A landscape with many valleys, sampled at points; each row gives a point and its height.
A ball rolls from a point to the lowest of its 2 nearest points, and stops where none of them is lower. Distance is the straight distance between rows; heights are no part of it.
K_453: [-14  -9  20  34   2 -12 -21   6  20  14  -5   4  19 -27  -7 -12 -10  15
  -7 -23  -2]  (h 306)
K_882: [-11  18  -6   6  20  34  24  -9  15 -18  10   2  -7  26   1  -9  -5  19
 -11   4 -29]  (h 314)
K_819: [  7 -13  -1 -17   0 -10 -15 -15 -13   4  16   0  -5 -10   4  29  -7   4
  27  12 -20]  (h 615)
K_885: [  7   6  14  31  20   1 -10   6   6  -4  -2  31  13  -1  13 -15 -12   6
 -14  -2   9]  (h 267)
K_805: [ -6  -9  16   2 -18  -7  20 -11   5  12 -24 -11  -5  10 -46  12  12  16
  -6  -8  -3]  (h 550)
K_956: [ -6 -11  -4  -3 -17  -5   2  22   3   6 -14  -7 -14  19 -26  14 -11 -17
  30   1  19]  (h 359)
K_410: [  1  -2  -1  15   7  -1 -21  -6 -15  -3  13  13   9 -20  35   7  -3  -6
   7   9   6]  (h 508)
K_414: [-19  19   8  28  11  36   6 -18  30 -25   3 -10  -7  17   7 -13  -5  20
 -11  -1 -17]  (h 327)
K_626: [ -4 -17  20 -11  -4   2  17  10  10   6 -12  -5  -7  -7 -16   3   1   2
   9   1 -10]  (h 319)
K_62: [  6  16  20 -19  10 -12  16   5  20  -4 -12  -6  -1   9 -24  -5  -3  13
 -39  -4 -10]  (h 118)
K_724: [ -2  -1  12 -29 -13   5  -7 -11 -25  12  -9  -5 -13 -18  -9  28  -6  11
  23  14   6]  (h 182)
K_365: [  0 -24   9  -5  11  12   8  27  15   8   7  -8  -1 -34  11 -12  10  -8
  -4  -9  -6]  (h 366)
K_364: [ 18  40 -30   6  -6  13   5  29   3 -16 -11  -7  -3  31  -5 -11 -23   0
  -8   1  21]  (h 701)
K_762: [ -4 -31   4  10   5   5  -5  33  14   1  24 -12   1 -35   6 -19  17   3
  13 -15 -18]  (h 385)
K_157: [  1   1   3   8   9 -17 -25  -4 -18   1   0  18   0 -11   7  10 -22   6
   7   1  20]  (h 456)
K_688: [ 28  28   1 -34  -4 -19  15  22   0 -12  -9   0   2  30 -13 -11   7   2
 -33   7  -3]  (h 263)
K_888: [ 12  33 -34   0 -12 -14   5 -23 -12 -15  13 -17  -5  40  15   6  -3 -12
   6   9   0]  (h 428)
K_693: [ -9 -21   5   9  10 -13  -4   1  -4  26   3  15  28 -42 -20  -4   9  24
 -12 -12 -28]  (h 336)
K_878: [-10   6   7 -37   9   6 -26  -5 -31  15   0  -2   5 -38   9   4   0  16
  18  14  -7]  (h 402)
K_408: [  5 -27 -25  16 -11 -12  -4  -1  -9  -9  18 -11  -5  -7  29   6   9 -34
  34   0   2]  (h 220)
K_548: [ -3   6  23 -15  16  -7 -13  12 -12  17  -9  25  14 -25 -13 -10 -13  18
 -27  -1   1]  (h 367)
K_196: [  3   7  13   1 -14  -1   5  29  15 -11 -15 -25 -15  15 -25  -7 -21   4
   1  -7 -11]  (h 620)
K_727: [ -4  10 -19 -24  12  14  13 -13  -8 -10  15  -5  -8   6  33  -2 -13 -17
   0   9 -11]  (h 223)
K_773: [ -6   6 -30  15 -17   1   0 -24  -5   1   5 -10   7  23  29 -15  30 -39
   9  16  27]  (h 405)
K_561: [ -5 -20 -24   4 -16 -15  -8  20  15   8  -6 -10   3  18   2   0  14 -42
  25  -6  21]  (h 313)
K_625: [ -3   5  26  -4 -20  -9  -8   6   8  -6 -16 -25 -13   9 -35  -2 -29  20
 -14 -11 -11]  (h 601)
K_244: [ 17  -4  21 -23 -13 -12  17   2   2   0  -4   1   1   7 -18  16  11  -3
  -7  12 -14]  (h 290)
K_51: [  7   2  37  -4 -30   7  26  -4  -6  12 -30 -14  -6   7 -18   5  19  -2
 -29  -4  -4]  (h 213)
K_774: [ -7  -1  20  12 -25 -11   1  -2   1  10 -21 -12 -17  13 -56   7 -23  24
  -8  -4 -12]  (h 577)
K_445: [ 14   1   3 -47 -17 -12   7  -7  -5  -3  -6 -36 -14  14  15   9  16 -26
  16  19  -1]  (h 333)
K_159: [  2  -1 -33  16 -15   2  11 -17  -1  -9  11  -1  16  14  35 -38  35 -36
  -1   3  14]  (h 348)
K_587: [  2  17 -25  -9  -5 -19  -1 -14  -1  -1   6 -12  -5  31   1  25   4 -12
   3   7  15]  (h 384)
K_302: [ -9  18   0   0  33  15 -12  -5 -13   4  10  36  11  -5   1   3 -15  27
 -17   5  -6]  (h 444)
K_907: [-24   1  20  16  12  33  -5 -25  27 -16   2 -21  -5   1  12 -12  -6  17
  -3 -17 -15]  (h 285)
K_677: [  1  -2 -14  16  10  25   6 -26 -10  -9  17  18   0  -7  30  -7   9   5
   7  15  -5]  (h 534)
K_299: [ -6   5   7  -1   4 -12   8 -14  -6  16 -21  13   2  -4 -38  11 -11  34
 -20  -4   8]  (h 482)
K_946: [-10 -20  -6   9  16  10   9  -4  17   4  19   7  12 -26  -3   0  24  14
 -19  -9 -22]  (h 320)
K_647: [  5  13  -3 -12   0  -9 -12 -17 -19  12  -4  27   6  -9 -27  25 -19  33
 -15  -1  10]  (h 443)
K_499: [ 19   8 -17  10   8 -29   6   4   4 -26   5  18  14  34   4   3  -1  -1
 -13  -3 -31]  (h 714)
K_492: [  9  11 -10   0   5  -7 -15 -26 -16  -8  22   2 -11   7  20  22 -19   2
  21  11 -17]  (h 636)
K_765: [  7   2 -17  22   1  -3  16  -6  14 -10  -2  11  10  35  29 -35  23 -21
 -10   1  14]  (h 268)
K_210: [ -7  -9  11  -2 -10  -3  17 -14  -3  31 -23   1   1  -3 -43  19   4  11
  -5  -2  26]  (h 523)
K_183: [-10 -13 -12  -9  -7   2 -16   2 -16   7   9   0  -4 -39  -1  12   5  21
  41  -7  -6]  (h 585)
K_386: [-13   6 -13  20   7  21 -13 -21  -9   6   3  -6  -8   6  13  14  -6  -3
  22   8  32]  (h 515)
K_223: [  7   1 -25  18  10  16  11 -32  -7  -5  15  -4   3  -3  35   7  14  -9
   2   8  15]  (h 538)
K_815: [ -1  13  -4  15   9   9  11   1  31 -14  -8 -10  10  34  20 -32  11  -9
 -19 -11   1]  (h 179)
K_649: [ 14  13  -8 -30   0 -25  10 -21  -6  -2   1 -10   4  28  -3  14  19  -4
 -11   5  19]  (h 347)
K_738: [ -3   8  21   8  23  -5 -13  13  11  10  -1  26  17 -11   0 -21 -20  21
 -28  -7  -3]  (h 326)
K_272: [ -5  -6 -12  23  -2  12   4   1   8 -10   2   7  -6  27   7 -11  -1 -13
  14   7  14]  (h 316)
K_456: [-14   3  17  38   7  23 -19   4   8  -8  -1  13  -1   2   8 -24 -17  14
  14 -12 -18]  (h 187)
K_904: [ 20  27  -2 -14  14 -13   7  29  12 -21   4   7   4  21   5 -14  -9   5
 -39   2 -13]  (h 214)
K_595: [ 11 -17 -17 -24 -12 -18   6  -1  -1  -7   8 -33 -10  -6  15  16  17 -22
  21   5  -2]  (h 309)
K_475: [ -8 -20  14   0  -7  -8   3   1 -11  31 -16  17  11 -48 -22  -2  16  17
 -15  -6   2]  (h 305)
K_17: [  3  12   6 -15  21  -9 -13  -9 -23  15  10  28  12 -15  -8   6 -14  22
 -23  10   3]  (h 406)
K_939: [ 18  12 -11 -53  -6 -11  14   9  -7  -4   1 -23 -12  16  28  -3  -5 -32
   8  12   1]  (h 318)
K_114: [ -9 -13   2   5 -26 -18  -5   6 -11  25 -16   0 -11   0 -42  20 -10  -3
  23   1  22]  (h 391)
K_845: [ 10 -20  15  -7 -11 -13  -2  13 -12  18 -17   5   3 -34 -15   6   1   1
  -1  -1  19]  (h 264)
K_166: [  1 -29  -2  -4  -9 -19 -19   4 -10  10   5   0   0 -22  -6  24   0   2
  39   4  -3]  (h 600)
K_840: [ -8 -21   5 -24  -5  17   8  17 -11  15  18  -2 -10 -50 -10   3  28  10
  -4   1  -8]  (h 441)
K_996: [  3 -28 -10  31   4   8  -2  22   9  -3  17   9   2 -25  14 -16  17  -6
  14 -13  -6]  (h 410)
K_291: [ -9   9 -20  24  -3  -1 -13 -18  -8  -4   7 -15   1  18  24   0   5 -31
  21  13  29]  (h 459)
K_449: [  8  -8 -13  16   4 -12  -9 -31  -9 -20  19  24  -1   4  23  19   4  -6
  11  19 -25]  (h 664)
K_829: [  0  -6   8 -14  -1  -1  -7  16  -7   6  -4  12  -4  -6  -9   2 -19  11
  22  -2  -9]  (h 349)
K_969: [ 10  -6 -18  22  -4 -13  10 -13   1 -22  12  17   5  26  12   7   9 -10
   4   9 -26]  (h 690)
K_926: [  0  24  10   7  15  -3  12   5  25   0  -7  -4  15  18 -15  -8  -6  11
 -33 -15  12]  (h 48)
K_712: [ -6   7  -2  12  18  16  -7 -15 -13 -10  20  38   5  -3  18 -10  -5  17
   3  17 -21]  (h 489)
K_32: [  5 -19   3  -7 -27 -29 -11  -2 -12   9 -14 -10  -6  -2 -23  24   9 -22
   9   4  22]  (h 422)
K_82: [  1   0  34 -12 -15  -2  23 -10  12   2 -12 -14  11  10 -20  -3  14   1
 -43  -4 -18]  (h 166)
K_634: [-10   0  16 -37  -7   2 -19  13 -30   7  -5  23  -4 -27  -1  -2 -15  16
  25   7 -17]  (h 375)
K_321: [ -5 -16 -11 -14   2   2   5  -3  -4   7  22  -5   1 -41   0  11  29   7
   3 -12  13]  (h 423)
K_707: [  7  -6  25 -21 -17  -6 -19  -3 -28  25 -14   7   1 -34  -7  15   3   4
   5  12  11]  (h 224)
K_263: [-17 -21  23   0   3  14  -3 -12  31   3  -1 -25   4 -23 -13 -11   4  13
  -8 -24  -3]  (h 276)
K_130: [  0   9   4  28   9  17  -2  13   9  -9  -5  12  -9  11   7  -9 -12   9
  19  -1  -4]  (h 253)
K_488: [  5  20 -21  10   5  -3   6 -34  -4 -14  19  -4  -7  20  29  15  12  -5
  -2  15  -4]  (h 481)
K_363: [ 10  22 -24  12 -13  11   8  36   2 -25  -4  -5 -16  40   6 -24 -29 -16
   9  -4   0]  (h 729)
K_848: [ -9  -2  16  33   4 -14 -16   7  14   8 -11  10   8   9 -16  -4 -12  13
  -4 -18   5]  (h 351)
K_583: [ 10  22 -13 -29   9  -8  13  -9  -9  -2   2 -19  -5  18  31  -1 -12 -17
 -10  11  -1]  (h 274)
K_44: [  7 -22  25  -6  -5  12   9  32   2   7  -5  -9  -1 -50  -5 -21  17 -12
 -17  -4   1]  (h 345)
K_178: [  0 -15 -23 -13  -2   0  -1 -11  -8  -3  21 -28  -7 -11  35  14   6 -22
  31   3 -10]  (h 275)
K_427: [  2 -15  -8 -11   2   3   9 -10  -1   9   3 -13  -3 -10  -5  17  20 -10
  12   1  24]  (h 396)
K_921: [ 13  24  -9 -10   8  -8   6  21  -4 -10  -7  -3  -5  18   0   0 -20  -9
 -16   3  20]  (h 669)
K_317: [  8   8  10  -2  -7 -15   6  26  19  -3 -15  -3  -2  20 -17  -2  -9  -9
  -8  -5  10]  (h 641)
K_254: [-12 -10 -14   5   7  17 -11 -11 -15   7   4   9  -3 -17  11  12   4  10
  38  -1  16]  (h 559)
K_12: [ -9  14   8  10  24  21   4   0  31 -20   0  -7   6  21  26 -31  -6  -2
 -38  -6 -20]  (h 88)
K_77: [  4  -7   4  32   0 -17 -26   9  -3   4 -11  19   7   2  -4   5 -11 -10
  15  -8  22]  (h 407)
K_944: [  3   8  -3 -20 -14   7  13   1 -10   2  -8   4 -15  14 -31  28 -19  32
   9   4  -3]  (h 95)
K_205: [ 14   3  27 -27 -19   7  25   1 -14   2 -20  -6  -9   2 -17  11  11 -12
 -18   9   2]  (h 258)
K_884: [ -7 -16   2   2  30  -3  -4   0   3  13  16  23  17 -23 -10   5   6  14
 -19  -5 -25]  (h 343)
K_450: [ -8   9  -2 -29   3  16   4 -15 -14  11   1   2 -17  -7 -12  21  -7  23
  10  10  -3]  (h 145)
K_692: [-18  -2  21  40  11   5 -32  14   8   0  -8  15  18 -20   3 -23  -7  20
   8 -22  -3]  (h 262)
K_827: [ -8  -3 -14  10   6   7  15   2  14   0  -3  -8   4   9   4   2  10 -19
  14   0  26]  (h 361)
K_474: [ 10 -27  37  -1 -18  -9   2  22 -17  19 -18   4   0 -37 -12 -15   9  -8
 -17  -8   7]  (h 308)
K_869: [  2  32   5   3  17   6   0  13  22 -21   5  -1   6  24   1 -21 -10  10
 -44  -9 -23]  (h 162)
K_743: [-23 -20  11  -1  12  20  -4 -11  19  13  13 -18  14 -38 -11 -13  12  19
 -14 -19 -28]  (h 296)
K_716: [ -2 -13  -8  34  -2  11 -11   3  -6  -5   7  15  -3 -20  33 -19  10  -8
  21   5  12]  (h 457)
K_963: [ -6 -10   8 -33   1  13  -7   1 -17  18   6  10   5 -43  -4  -4  12   4
   0   8  -9]  (h 425)
K_891: [  7  24   4  30  13  10   5   5   9 -12  -4   9   5  23   5  -8 -16  10
 -22  -4  18]  (h 165)
K_871: [  1  11 -14 -15  15  17  20  -5   4 -17   8  10  -9  24  14   0 -12  -4
   0   1 -16]  (h 266)
K_372: [-19 -14  12   9   5  22 -12 -16  42 -22   3 -26  11  -3   7 -13  -4   0
 -15 -28   2]  (h 247)
K_594: [  9  23 -27   5 -12   5   5  13  -5 -16  -4 -14 -18  39  16 -14 -28 -34
  28   3  11]  (h 752)
K_325: [ 19  27 -12 -37  -5 -15  14   6  -8  -8  -5  -8  -2  30 -13  18   9   4
 -30   9   9]  (h 304)
K_740: [ 11 -15 -26  18 -12 -22 -17   2  -1  -4   7  -4  11  20  15   6  16 -42
  20   5   8]  (h 277)
K_911: [-21  -4 -13  11 -17   1  -5  21  18   9  -8  -8 -16  25 -19   2   6 -41
  38  -3  16]  (h 335)

Two balls start at each pair of points below. Name the first point that both come to, or write -.
K_969, K_488: K_12
K_364, K_829: K_926
K_888, K_363: -
K_878, K_712: K_926

For each start below, name the point where the ball stops.
K_840: K_456
K_223: K_12
K_693: K_944
K_963: K_926
K_677: K_926
K_386: K_12
K_210: K_926
